Each scene shows the same named points in several views. A view is turned or mirrored, and shifted as a whole, has a little noise and may leave points out.

Scene 1
View 1
Q706: [ 14   1  26  53 -22 -19 -22  -7   5   5  11  15 -23 -24  13  -7  15 -30
   9   4]
Q68: [  9   0   1   8   4  -7   2   6   9   3  14 -15 -19  14  -3  -8 -16   1
  15 -28]
Q994: [  6  32   0  32  17  11  -1  -8  41  -8  16 -33  -9  20  -6 -21 -18   8
  10 -27]
Q555: [ 14  -6  12  38 -13 -14 -10   1   6   8  13  -2 -29  -3   5  -6   2 -13
  15 -12]
Q572: [-13  -2  16 -17 -25 -27  -4   6 -21 -19  28  42  13 -21  25 -14   4 -25
   5   8]
Q236: [ -2  -7  -3 -22  -4 -13   9  13  -6  -7  21   2  -5  12   3 -10 -18   1
  15 -24]
Q117: [ -8  -1   1 -23  -6 -15   9  10  -8 -17  24  13   6   4  10 -15 -14  -5
  12 -15]
Q732: [ -1  27  11  31  -6  -3  -7  -9  25 -19  24   2   2  -3  12 -21   0 -13
   6  -2]
Q210: [ -6  15  -5 -11   6  -1   9   5  16 -19  23 -11   6  19   3 -20 -22   5
  11 -24]
Q239: [ -1  14   2  -1   7  -4   3   2  12 -10  19 -11  -1  11   3 -16 -18   1
   9 -22]
Q557: [ -7  -1   6 -16  -9 -17   2   7  -9 -15  23  14   2   0  13 -13  -9 -11
  10 -10]
Q140: [ -4  26  24  10   0 -17 -10  -6   4 -15  19  14   9 -18  11 -14  -4 -15
   1  -4]
Q946: [ -4  17  18  12  -7 -12  -8  -4   7 -15  21  13   4 -12  14 -17  -1 -17
   4  -3]
Q109: [ -9  29  35   3  -3 -21 -18  -8  -4 -18  19  28  17 -31  17 -12   2 -23
  -5   5]
View 2
Q572: [ 28 -19 -17  50 -11  -8   6   3  -9   0   7  -4   0  13 -22   3  21 -22
   8  43]
Q236: [  3  23 -29  31 -23 -24 -12 -12 -14 -29   5   5  21  32 -16  26   1  -1
  32  13]
Q239: [-24  10 -13  10 -11 -21 -22  -3 -18 -11 -11  16  15  16  -4  20  -2  -1
  16   7]
Q68: [-33  10 -15  11 -14 -19 -25 -15 -14 -18   1   2  20  10 -10  19   1   8
  26  -8]
Q994: [-58   0  -6 -28  -6 -20 -43  -3 -25  -6 -25  34  16   1  13  25  -1  19
  12 -15]
Q706: [-25 -44   2  24  -2   4 -12 -13  -3  16  12 -22   6 -28 -22  -8  23  -3
   9   0]
Q732: [-22 -25  -3   4  -1 -11 -20   2 -16   8 -15  19   4  -7  -2   9  12  -1
   0  11]
Q557: [  4   2 -21  31 -15 -17  -9  -5 -12 -11   1   5  11  18 -14  15   8  -8
  17  21]
Q210: [-18  16 -19   5 -14 -26 -24   0 -23 -17 -16  27  15  24   1  27  -2   4
  16  12]
Q140: [-17 -10   0  27  -3 -11  -8   4 -14   9 -10   3   4   4  -9   2   8 -16
  -1  21]
Q555: [-28 -20 -11  16  -8  -7 -20 -19  -6  -1  13 -14  16 -12 -20   7  16   8
  23 -11]
Q117: [  7   8 -23  31 -17 -21 -10  -3 -15 -18  -1   9  12  28 -12  19   6  -7
  20  23]
View 3
Q555: [-12 -13   0  -3  25 -15  -6  22   2   1   4  25   0 -31 -25  -1   1 -23
   0 -16]
Q210: [-16  -5  -1  11 -21   3  37   8  18   2  16  16   5  -4  -3   6  19 -11
  -9 -47]
Q236: [  0  -5   6  11 -11 -18  46   5   1  -4  14  28   5 -12   1   8   1 -30
  -9 -39]
Q706: [  1 -19   1 -19  29 -16 -33  17 -13  -4   5  14  -8 -30 -30  -7   5 -13
   4   9]
Q946: [  5 -14   3  -8  -7  -4   1   1  -6  -6  13   6  -5  -8 -10  -4  15  -3
  -6 -12]
Q557: [  7  -6  13  -2  -4 -16  25  -5 -15  -9  13  16   2  -5   2   5  11 -20
  -7 -11]
Q109: [ 27 -18   0 -14 -22 -10 -10  -7 -20 -17  12  -3 -15  -8  -6 -12   8  10
  -7  -1]
Q994: [-37 -14 -17   7  -8  17   2  29  40  12  11  12   2 -15 -27  -4  25   3
  -5 -54]
Q117: [  5  -3  10   6 -17 -14  39  -4  -6  -8  15  18   3  -5   5   7   9 -22
  -9 -26]
Q68: [-16 -11  -6  12   1 -10  24  25  16   2   8  28   3 -22 -17   2   2 -23
  -5 -45]
Q572: [ 28  -6  20 -12  -9 -23  20 -19 -35 -17  15   8  -4  -2   7   3   9 -17
  -8  10]
View 4
Q557: [-14   0  -5   0   3  10 -11  -3 -26 -23  -5  12 -12  13  -5  -5 -24  -6
  -1  14]
Q572: [-22 -10   6 -12  24  24 -24   6 -11 -30 -29  10  -6  18 -19 -21 -36   9
   6  22]
Q706: [-17 -33 -12 -10  -2   2 -13 -16   4 -66 -15   9  36   4  -3  -5  11   9
  10 -16]
Q732: [-30 -17 -11   6 -15  19  17   0  -2 -48  12  -4  11   6   1  -4   3 -13
  13  10]
Q140: [-28 -25  -8   4   7  13   3  -1  -5 -48  -3   6 -10   2  -6  -4 -11  -8
   9  17]
Q109: [-33 -36  -5   1  21  18  -4   2   5 -54 -13   9 -14  -1 -18  -8 -19  -3
  10  24]
Q946: [-26 -19 -10   1   1  16   1  -2  -7 -43  -2   5  -2   6  -6  -6 -11  -8
   8  12]
Q68: [ -8   2 -22   7 -20  -9   3 -16 -37 -28  18  17  -3   7   9  12  -1 -19
  -5  -4]
Q239: [-19  -1 -16  12 -16   5  11  -3 -30 -27  21   7 -14   5   5   7  -8 -21
   0  12]
Q555: [ -9 -15 -18  -6 -15  -6 -11 -19 -17 -46   0  14  26   8   4   3   8  -2
   3 -17]
Q994: [-23  -5 -28  22 -40   3  36  -7 -20 -39  43  -1   1  -2  17  16  18 -32
   6   3]
View 5
Q732: [  1  11 -18  26   5   5 -15  10  -3   3   3   1   8 -23  -8  16 -12   1
   8 -11]
Q140: [ -1  15  -2   8   5   3  -8   5  -8  16 -10  18   4  -3  -3  16 -11  -1
  -1  -9]
Q946: [ 5 14 -7  9  3  7 -5  5 -5 13 -7 11  1 -3 -9 14 -9  1  0 -6]
Q109: [ -6  23   6   4   1  10 -11   4 -10  32 -23  30   3   9   2  26   0  -2
  -3 -10]
Q706: [ 12  -1  -5  15 -12  22   5  29  -8  24  29  -6   7  20  13  21  -2  -2
  21 -17]
Q994: [-14  -3 -17  18  24 -17  -7   3  -1 -24  26 -13   8 -51 -13   2 -41  -5
  11 -11]
Q210: [  5   7 -15   1  21 -17   3 -11  -4 -17 -11   0  -5 -31 -28  -9 -31   3
 -11   5]
Q68: [  8  -7  -8  -7  16 -12  19  -2  -8 -13  17 -11  -5 -12 -16 -11 -36  -1
  -1  -3]
Q117: [ 22  12 -10  -6   8  -4  10 -12 -11   0 -25   9 -11   1 -27  -7 -17   6
 -20   9]
Q236: [ 22   2  -7 -13  12 -11  20 -11 -10  -8 -14   2 -13  -1 -28 -17 -28   4
 -17   9]
Q239: [  2   5 -11   1  18 -12   4  -6  -4 -10  -2   1  -3 -23 -19  -2 -29   2
  -6  -1]

Which points are out of place in each view (at most two, in the order of its rows)? Write - if all are in place.
view 1 -> -
view 2 -> Q236, Q994
view 3 -> Q557
view 4 -> -
view 5 -> -
